Each scene shows the same named points in several views. A view is turned or mirrored, shifted and resized as a whole, has a little noise and may leave points out.

Scene 1
View 1
z_776: [-1.21  2.01  0.44 -0.78  0.53 -1.69  0.26 -1.56 -0.18  1.75  0.48]
z_30: [ 0.97 -0.97 -0.97  0.34 -1.02  1.98  2.82 -2.08 -2.79 -0.47  0.24]
z_371: [ 0.87  0.21 -0.89 -0.63 -0.66 -0.64  2.18 -1.69 -2.44  0.55  0.02]
z_984: [-2.19 -0.08  1.04  1.41  0.02  4.15  0.57 -2.38  1.16 -0.25  1.18]
z_922: [ 1.21  1.29 -1.02 -2.72 -1.11 -4.57  0.90 -1.44 -3.27  1.45  0.06]
z_419: [ 2.26 -0.56 -1.28 -1.97 -2.49 -1.91  1.59 -1.94 -4.12  0.20  0.31]
z_32: [-0.77  1.96  0.02 -0.89  0.62 -1.96  0.83 -1.43 -0.80  1.53  0.07]
z_256: [-0.95  0.42  0.61 -0.84 -1.59  0.43 -0.44 -2.42 -0.33  0.39  1.14]
z_896: [-1.39  1.44  0.63 -0.28  0.20  0.16  0.35 -2.06  0.39  1.02  0.71]
z_510: [ 0.18  1.47 -0.32 -1.51 -0.47 -2.44  0.99 -1.35 -1.77  1.30  0.24]
z_374: [-1.46  2.43  0.93 -2.06 -0.31 -2.77 -1.10 -1.89  0.08  1.91  0.82]
z_662: [-2.98  2.73  1.43 -0.35  1.07 -0.66 -0.82 -1.82  1.87  1.93  1.06]
z_740: [-0.65  1.57  0.50 -2.02 -1.41 -2.24 -0.88 -2.00 -0.74  1.44  0.95]
View 2
z_419: [ 0.72  2.97 -1.69  0.07  1.28  3.88  0.79 -3.38  2.23 -2.13 -1.17]
z_896: [ 0.94 -0.47  2.06 -0.36 -0.55  3.65 -1.99  1.57 -2.13  0.72 -1.16]
z_510: [ 1.75  1.16  0.45 -1.99  0.87  3.09  1.55  0.28  1.38 -0.83 -2.57]
z_740: [ 1.56  0.67  1.41 -1.65  1.08  3.43  0.91  1.10  1.16 -0.02 -2.79]
z_776: [ 2.14  0.04  0.76 -1.71 -0.01  2.42  0.64  1.19 -0.85 -0.27 -1.45]
z_984: [-0.15 -0.35  2.09  1.69 -1.21  4.47 -4.45  0.29 -3.31  1.20  0.53]
z_371: [ 1.45  1.85 -1.05  0.17  0.03  3.14  0.15 -1.95 -0.27 -1.58 -0.25]
z_922: [ 1.57  2.46 -0.47 -1.55  1.52  3.46  2.16 -1.06  2.67 -1.43 -2.68]
z_256: [ 0.36  0.71  1.65 -0.01  0.53  4.59 -1.48  0.15  0.19  0.46 -1.62]
z_32: [ 2.24  0.63  0.33 -1.62 -0.04  2.53  0.87  0.64 -0.76 -0.57 -1.38]
View 3
z_896: [-0.49  1.01  1.47  1.58 -2.15  0.12  1.15 -0.58 -0.17 -2.13 -2.10]
z_984: [ 0.64  0.55  2.57  3.93 -6.66  1.04  2.38  1.10 -1.05 -2.92 -1.81]
z_256: [-0.09  0.69  0.34  1.30 -1.78  0.34  2.78  1.65 -0.45 -2.18 -2.75]
z_776: [-0.97  1.19  0.93  0.37 -0.10 -0.40  0.18 -1.61  0.34 -1.54 -2.10]
z_30: [ 2.91 -1.93 -1.24  2.91 -4.09 -1.75  1.67  1.37  1.02 -1.27 -4.60]
z_419: [ 2.25 -1.84 -3.27  0.06  0.54 -2.73  1.81  1.83  1.51 -0.75 -5.53]
z_662: [-2.26  2.43  2.87  1.18 -1.36  1.18  0.69 -1.74 -0.61 -2.36 -0.47]
z_371: [ 1.90 -1.05 -1.40  1.35 -1.39 -1.96  0.68 -0.12  1.00 -0.99 -4.05]
z_922: [ 0.14 -0.38 -2.23 -1.16  3.24 -2.36  0.26 -0.64  1.57 -0.59 -4.30]
z_32: [-0.49  0.37  0.05 -0.05  1.44 -1.50 -0.59 -2.29  1.13 -1.04 -2.86]
z_374: [-1.84  2.01  0.84 -0.68  1.50 -0.02  1.11 -0.86 -0.03 -1.88 -1.65]
View 4
z_510: [ 2.82 -1.66 -1.34 -0.81  0.26 -2.28  0.25 -0.52  1.96  0.44  0.24]
z_419: [ 5.37 -1.11  2.72 -2.10 -2.28 -3.01  0.16 -0.17  2.98  2.04  1.15]
z_922: [ 4.77 -1.81 -1.57 -1.59 -1.09 -3.11  0.38 -1.46  2.70  1.69 -0.77]
z_776: [ 0.65 -0.97 -1.51  0.22  1.00 -0.32 -1.49 -0.87  0.83  0.98  0.09]
z_371: [ 3.24 -0.19  2.03 -1.16 -1.03 -0.99 -2.11 -0.59  1.88  2.64  0.92]
z_896: [-0.05 -0.61  0.48  0.64  1.43  0.34 -2.16 -0.05  0.76  0.71  1.50]
z_740: [ 1.55 -1.69 -1.40 -0.03  0.84 -1.74  0.34  0.34  1.47 -0.35  0.65]
z_256: [ 0.71 -0.68  1.84  0.03  0.59 -0.35 -0.54  1.33  1.11 -0.24  2.24]
z_662: [-1.86 -0.73 -1.92  1.34  2.75  0.95 -2.02 -0.05  0.05 -0.30  0.76]
z_374: [ 0.19 -1.05 -1.42  0.49  1.45 -0.68 -0.59  0.14  0.89 -0.69  1.06]
z_32: [ 1.55 -0.90 -1.28 -0.15  0.61 -0.56 -1.52 -1.10  0.94  1.38  0.21]
z_30: [ 2.83  0.48  5.16 -1.22 -1.42 -0.08 -2.88  0.12  2.02  2.95  2.42]

In a view up to two points have been moved. Name them for each view, in the order of its rows, or write -.
view 1 => z_510
view 2 => z_896, z_922
view 3 => z_32
view 4 => z_374
